Each scene shows the same named points in several views. A view is turned or mirrored, and shifted as a whole, has a little noise and may leave points out.
In the rows, 128 means zero.

Scene 1
View 1
Mumiv: [185 133 136 195 132  88 132 120 142 134 128 187 206 109 152 131  76 101
  89 152 143 148 147 107 103 141 167 156 163 159 150 113 123 120  54 122
 142 153 131 170 116 151 140 149]
Regiv: [172 113  97 140 170  98 117 118 125 129 132 153 180 119 141 100 104 131
 112 172 131 154 104 125 110 137 153 151 135 150 154 141 117 116  88 139
 126 131 135 150 110 136 125 146]
Ravu: [175 127 122 165 158 100 117 116 138 128 131 174 181 120 142 109  91 122
 104 161 145 153 137 112 105 141 154 160 143 153 152 121 115 117  74 134
 136 145 129 176 116 146 123 157]
golin: [127 128 107 147 187 107 105  88  95 107 140 124 133 132 160  84  96 162
 136 124 133 147 136 113 124 128 165 153 133 151 150 135  99 114 105 142
 108 144 139 165 106 125 110 156]
kisep: [121  97 133 135 179 118 112  67  83 133 126  94 157 136 156  90 110 168
 106 126 145 130 126  87 127 119 191  95 110 120 117 128  79 127 114 120
 100 141 111 129 106 128 128 141]
Bune: [123 120 147 182 141  96 128 106 107 129 145 141 148 121 120 117  76 157
  66 123 120 147 147 113 119 104 170 137 152 140 115  96  94 101  71 138
  94 162 144 167 114 150 146 158]
pepub: [161 126 109 166 151  95 134 128 127 121 133 161 171 121 124 115  85 123
  88 143 134 146 139 125 108 145 146 166 162 160 149 123 119 105  74 149
 125 155 140 178 105 149 134 147]
nefun: [160 127  88 129 172 102 111 116 134 122 139 143 164 121 131  91 113 133
 112 161 124 156  95 142 103 147 147 165 155 162 174 147 118 115 106 146
 125 134 151 165  95 133 113 149]
Lav: [165 110 107 150 150  93 136 141 133 136 135 164 171 120  99 112  94 133
  66 171 123 155 113 139 106 130 137 159 150 151 138 124 117  99  69 154
 116 144 141 164 111 153 144 150]
gito: [154 112 116 154 169 107 116  75  98 124 119 108 204 117 195 109 103 124
 137 125 146 130 123  86 116 145 202 105 136 142 154 141 107 140 114 104
 129 137 118 124  92 120 121 126]
gelo: [209 117 130 166 167 106 119 122 148 137 113 211 196 132 146 109  87 111
 109 190 184 147 163  90 108 155 139 165 110 143 135 121 116 118  51 135
 159 141  93 186 137 158 124 160]
lifa: [179  99 103 132 173 128 118 123 146 121 109 150 205 132 119 110 114 113
 100 173 181 139 130 101  94 172 145 145 134 134 148 122 111 108 113 145
 149 145 107 185  90 152 113 139]
duni: [163 103 115 157 167 124 106 104 132 110 114 127 216 119 156 121 103 114
 125 153 167 142 130  87  95 153 182 125 144 131 152 108 107 110 126 125
 139 142 120 172  84 139 107 137]
nabeb: [136 157 101 171 143  77 137 138 131 114 161 168 121 120  98 103  79 143
  70 125  94 160 128 168 111 130 126 206 194 187 166 128 125  96  62 171
 105 164 183 194 103 148 137 164]
livuv: [142 121 123 182 171 113 121 100 102  97 119 136 174 131 165 120  77 131
 131 112 169 132 181  81 118 150 173 146 143 145 136 106 104 106  96 139
 129 163 119 185  99 142 117 143]
Pudob: [140 131 102 155 154 105 128  97 116 109 130 112 184 118 154 112 102 118
 108 108 136 132 125 117 105 164 175 142 179 164 173 137 116 121 120 132
 126 156 147 162  71 131 121 128]
dit: [144 123 114 162 162 101 136 127 114 117 134 157 143 135 108 108  83 145
  81 135 143 142 157 121 118 139 134 169 148 154 129 115 108  95  70 163
 115 163 134 189 113 155 137 153]
gogi: [139 124 120 172 153  93 128 129 117 120 146 160 143 123 110 111  78 150
  79 142 119 156 140 131 115 116 145 167 155 153 131 108 108  93  66 156
 104 156 150 180 117 152 139 161]
moti: [154 132 105 138 177 106 107 103 130 120 139 151 149 130 139  85 107 142
 116 150 138 153 120 127 111 144 148 167 142 157 163 139 110 118  97 144
 126 140 139 175 106 135 111 159]
bor: [133 112 147 147 168 118 113  80 112 139 130 136 148 138 132  91 103 161
  83 135 155 137 144  94 119 125 168 125 120 127 120 115  82 122  93 129
 112 150 112 164 115 144 127 158]
lotu: [177 142 116 183 146  79 121 148 149 126 151 210 153 113 116 111  71 130
  88 178 113 176 132 146 107 118 130 200 159 170 152 112 127  95  39 156
 123 146 158 194 134 154 134 177]
beba: [124 126 100 153 157 100 117 129 125 109 151 134 140 118  99 105  95 152
  82 140 106 161 111 148 104 121 145 170 174 156 153 113 109  87 101 163
  97 152 172 184  92 145 125 158]
View 2
golin: [161 157 117 144 174 138 150 167 159 109 138 124 125 154  96  94 126 144
 148 109 103 159 143 112 108 163 149 111 130 130 104 139 154 135 118 129
 143 116 103 143 120 140 132 134]
moti: [151 134 114 124 157 136 143 166 151 119 121 135 121 140  99 103 117 115
 132  94 101 139 159 114 111 164 124 104 149 126 116 136 134 127 121 153
 146 131 122 130 118 135 141 110]
gogi: [141 129 127 114 146 145 126 137 155 121 128 140 114 138 105 116 152 126
  84 101  91 143 134 140 146 127 131 110 130 145 119 112 113 145 117 131
 126 101 103 147 119 104 158 113]
Pudob: [140 117 133 156 152 134 122 158 106 121 144 142 122 125  75  99 125 107
 163 104 126 156 131 145  95 152 133 137 146 127 150 145 160 137 151 152
 131 123 117 155 131 137 130 130]
Ravu: [121 125 131 128 153 132 129 136 150 135  98 133 113 120 106 123 141 106
 113  90  94 130 139 136 124 138 119 103 135 115 131 145 132 129 115 160
 135 127 137 126 122 136 137  98]
Lav: [130 102 127 112 148 139 110 125 143 123 106 150 119 128 103 109 128 106
  85  96 100 134 137 132 138 128 101 108 151 131 119 112  93 138 130 148
 124 119 108 131 110 104 145  94]
gelo: [ 92 128 139 129 151 123 126 122 174 135  35 128 129 115 121 138 141 105
  97  90  84 118 131 127 138 138 119  80 121 100 130 172 131 125  78 182
 138 149 171 114 109 134 134  90]
lotu: [147 125 112  85 147 138 134 131 168 142 116 130  94 117 110 145 168 107
  56  88  79 102 156 156 157 129 104 101 142 145 115 118 101 128 118 164
 143 111 131 132 127 113 171  75]
gito: [117 139 146 187 192 127 126 136 126 123 118 119 127 131  92  90 124 120
 188 100 126 173 116 126  84 145 136 125 126  82 129 169 168 130 146 137
 124 128 113 131 120 172  86 125]
kisep: [118 153 145 177 179 139 129 147 146 100 117 132 141 167 111  67 109 139
 172 102 107 200 119  94 103 137 157 108 116  87 110 135 142 146 116  93
 112 115  79 125 100 149  96 142]
lifa: [104  98 145 142 133 125 112 141 135 138  66 164 136 118  97  98  93 110
 141 106  94 136 129  94 102 148 112  89 151 118 139 151 140 133 108 173
 136 143 156 131 117 118 127 116]
Mumiv: [102 120 143 135 151 130 117 117 137 142  97 127 104 105 106 141 170  92
 104  84 100 128 127 170 135 118 119 116 124 106 151 154 132 132 125 164
 122 121 142 131 127 141 138  90]
Regiv: [138 117 123 132 175 130 124 133 147 126 109 134 121 129  99 103 114 114
 125 101 108 135 140 116 110 147 102 107 152 113 106 137 120 123 136 156
 138 132 117 123 115 136 120  95]
dit: [135 125 127 120 138 141 124 146 153 107 104 145 131 142 101 115 142 125
  89 107  99 144 131 136 145 139 139 109 128 149 128 127 124 148 102 145
 127 115 116 153 111  97 161 126]
bor: [110 149 142 148 148 142 132 154 155 108 104 138 130 158 121  88 124 123
 135  88  90 179 135 106 124 134 158  98 115  99 127 130 130 146  93 108
 117 115 103 122 102 135 127 131]
livuv: [120 147 148 164 150 131 132 145 149 126 101 132 129 131  94 116 149 140
 146 115  97 155 108 133 118 141 162 110 108 131 143 167 178 144 100 145
 133 115 139 162 127 130 134 147]
pepub: [133 115 127 124 146 136 119 138 139 124 111 140 119 123  94 121 142 110
 102 101 105 134 132 147 132 137 120 117 140 137 135 134 126 138 125 159
 130 121 125 146 121 113 150 109]
View 3
Bune: [131 146  88 153 127 161 174  94 135 102 147 140 123 144 143 154 109 145
 140 165 114 115 107 119 189 149 116 136 126 120 124  86 155 132 118  93
 102 136  74 117 129  66 135 142]
dit: [140 159 113 129 121 139 166  83 151 125 132 140 112 119 144 146 113 143
 127 150 133 108  94 112 159 166 123 121 127 145 115 107 162 141 100 123
 105 132 110 125 126  89 128 144]
bor: [142 149 100 143 145 168 148  87 153 103 161 133 111 134 164 165 119 136
 153 137  92 129 136 128 142 127 132 138 129 115 111  93 190 156 130 103
  98 107 103 126 119  80 141 148]
moti: [147 140 107 122 148 163 146  96 134 103 122 128  87 133 165 164 124 131
 133 141 136 127 100 111 126 134 117 130 102 138 114 128 145 176 113 143
  92 114 149 115 120 103 138 137]
lotu: [108 137 116 103 121 150 164  92  99 131 123 141  98 131 158 167 101 151
 115 141 208 102  47  90 170 179 100 128 121 170 110  98 139 160  75 125
 100 147 119 107 137  80 142 129]
gogi: [136 149  98 133 129 148 172  86 133 115 133 134 108 132 149 151 104 146
 122 161 143 109  81 112 177 167 107 130 118 144 121  97 144 144 102 116
 101 139  99 117 132  84 134 135]
livuv: [127 151 127 127 114 149 159 118 166 126 119 133 146 144 153 149 158 115
 142 145 103 127 132  99 138 142 160 116 124 118 110 111 144 143 147 120
 108 107 111 141 107  86 117 114]
pepub: [136 145 119 118 104 139 159 102 129 120 125 140 110 125 149 147 110 127
 139 159 149 111  87  95 150 150 120 127 113 143 115 123 138 152 100 129
 102 134 117 112 121  91 125 144]
Lav: [143 145 108 118 105 135 157  85 120 115 149 133  93 114 165 150  74 132
 140 165 149 106  75 107 151 154  99 142 110 151 116 113 151 162  90 118
  96 143 107 104 128  97 133 152]
nefun: [157 135 104 117 136 156 144  99 122  93 122 123  77 129 169 158 104 121
 138 158 142 126  89 107 123 127 103 139  85 143 118 139 126 183 109 151
  87 121 152 104 119 113 133 142]
Pudob: [157 135 112 136 110 153 153 128 135  86 111 140 110 140 138 140 132 107
 159 175 109 131 121  94 138 106 131 128  88 117 125 151 111 152 132 142
  99 117 131 109 102  96 115 151]
lifa: [144 155 141  83  95 139 131 101 147 118 155 129 109 103 177 148  87 102
 154 143 114 123 122  92 100 128 137 130 102 159  99 120 162 182 121 148
 105 106 134 131  89 106 118 144]
Ravu: [120 137 128 108 111 152 144 109 122 121 137 138 109 132 167 164 115 125
 147 138 154 120  96  92 131 139 129 134 118 141 105 114 152 167 109 123
  98 121 123 114 117  85 134 135]
gelo: [ 96 145 161  82  93 137 129 102 132 161 155 141 122 115 187 172 118 119
 153 106 168 112  97  85 101 154 149 132 145 152  85 104 194 176 101 110
 101 113 126 125 117  87 136 129]
duni: [132 137 130  98 100 155 136 128 139 103 147 123 128 137 181 153 110  92
 164 155 101 134 134  89 112 109 145 137  95 131 106 114 133 176 151 131
 103 102 116 130  86  94 117 123]
beba: [160 149  81 130 143 158 173  86 128  85 122 127  90 131 143 145  91 143
 113 177 131 115  84 115 178 154  92 127  87 155 131 108 114 154 107 148
 100 136 117 117 120  96 129 139]
Regiv: [143 133 112 117 119 146 141 102 126 111 138 120  90 130 186 163 102 115
 150 155 141 123  88 109 115 130 110 149 101 130 113 130 142 181 113 122
  84 124 133 101 126 109 135 134]
nabeb: [149 147  91 138 137 150 183  85 114 102  95 148  87 129 114 144 111 161
 104 168 180 102  53 101 195 173  91 114 104 159 132 126 114 136  72 149
 103 153 129 103 137  88 130 154]
gito: [141 120 115 144 111 156 136 139 142  97 134 123 119 158 183 160 146  90
 186 161  89 143 138 107 103  87 144 153 104  79 116 144 135 170 159 101
  83 104 121 105 112  99 127 130]
View 4
gito: [102 137 155 121 141  89 139 117 177 147 124  93 104  78 142 100  82 123
  76 138  96 170 173 153 189 139 152 167  57 149 145 131 166 158 143 153
 120 105 118 100  93  89  97 147]
moti: [ 98 131 149 123 127 118 156  92 142 141 114  94 111 125 141  94 122 102
 125 125 111 147 129 144 144 125 133 132 128  97 132 121 131 152 127 146
 111 128 118  97 107 126 136 119]
golin: [101 137 159 117 132 118 152 105 143 137 128  82  94 121 144  92  88 102
 107 110 128 152 149 133 165 157 106 145 119 106 123 136 143 163 134 139
  97 136 130 104 106  99 144 121]
lifa: [102 131 127 134 137  80 174  83 141 142 106 117 116 106 102  82 134 122
 131 133 102 121 118 140 124 103 180 105  84 131 129 128 150 144 124 167
 139 110  96  89 126 102  99 117]
Ravu: [ 85 115 155 124 131 118 158  95 148 132 121 127 104 122 133  91 139 116
 134 133 112 149 112 154 147 105 154 121 118 129 145 140 165 145 121 148
 129 108 119  95  96 137 126 125]
pepub: [ 84 126 164 124 143 128 160  90 143 124 124 135 116 127 134  84 131 113
 153 126 117 137 122 155 135 106 129 118 114 123 156 149 163 130 125 150
 130 128 131 110 113 142 125 125]
livuv: [101 137 167 118 139  99 164 108 150 135 153 116  79 109 129  83 107 124
 133 122 160 143 135 126 173 136 124 122  84 162 129 166 182 158 133 150
 129 120 121  91 112  95 119 132]
Pudob: [109 158 174 115 149 110 150  99 151 146 135 104 122 100 159  98 103 105
 131 133 114 144 166 158 160 116 119 152  74 133 149 133 138 132 141 156
 135 145 113 105 125 124  98 138]
kisep: [106 130 129 135 141 120 139 123 135 132 121 114  92  94 115 101  57 115
  58  94  96 157 157 157 185 187 129 142  65 124 126 149 150 163 142 147
 106 129 138 106  86  63 120 118]
Regiv: [ 81 116 149 124 136 112 154  90 154 133  99 105 120 118 132  86 115 114
 113 131  82 151 134 154 135 113 153 138 117 106 149 122 155 143 124 148
 112 113 123 114 103 125 125 122]
dit: [ 87 126 154 132 142 135 165  95 131 115 129 142 105 137 117  81 121 114
 155 107 133 128 111 146 134 130 109  99 118 116 147 163 158 137 128 148
 123 138 143 110 116 125 140 116]
duni: [107 129 154 115 139  84 164  90 140 150 124 106  98  94 131  87 109 115
 107 132 110 140 143 149 156 114 175 139  69 161 123 135 171 147 122 161
 137 112  92  94 114  98  89 117]
beba: [ 93 129 173 111 147 151 160  75 103 126 119 119 119 139 151  85 105  84
 144  98 107 126 137 165 123 125 104 132 131 100 136 141 141 123 117 143
 116 167 128 128 127 141 132  95]
lotu: [ 63  93 174 116 129 154 162  78 132 116 117 140 108 157 147  82 161 105
 167 127 116 146  88 161 123  87 134 112 175 108 155 147 176 129 104 136
 120 118 134 112  95 182 156 110]
Bune: [ 87 113 165 125 149 164 148 107 109 112 140 161  92 127 134  94  98 105
 120  89 120 144 120 178 163 153 109 121 103 137 147 177 175 132 123 142
 125 144 149 117  90 126 134 106]
nabeb: [ 82 134 189 114 144 170 157  80 123 115 130 132 129 156 165  89 137  88
 184 114 127 133 119 166 121 105  78 121 159  88 163 147 135 114 123 139
 119 166 146 123 122 182 153 115]
gelo: [ 74  98 130 141 119  93 169 101 166 129 117 139  92 122  98  83 168 141
 138 144 122 149  76 134 143  96 187  89 122 139 142 144 184 161 119 154
 133  69 118  75  83 126 133 133]
nefun: [ 93 133 154 119 135 116 156  80 143 142 101  89 130 122 149  92 119  98
 127 130  88 144 142 153 128 109 139 144 125  89 141 110 128 137 126 149
 113 134 114 111 118 136 125 118]
bor: [104 123 128 140 132 133 149 116 123 128 129 134  89 112 113 102  99 112
  93  95 114 148 117 160 173 166 135 115  90 123 125 154 145 158 132 149
 120 126 134  90  83  91 131 112]
Mumiv: [ 77 109 171 122 139 126 154 101 157 126 134 154 106 118 143  93 150 124
 144 143 115 156 108 170 159  87 159 123 105 157 165 155 190 131 121 152
 146  98 124  96  86 158 115 137]

In a view up to two points have been moved. Name them for each view, in the order of its rows, or write -.
view 1 -> -
view 2 -> -
view 3 -> dit
view 4 -> gito
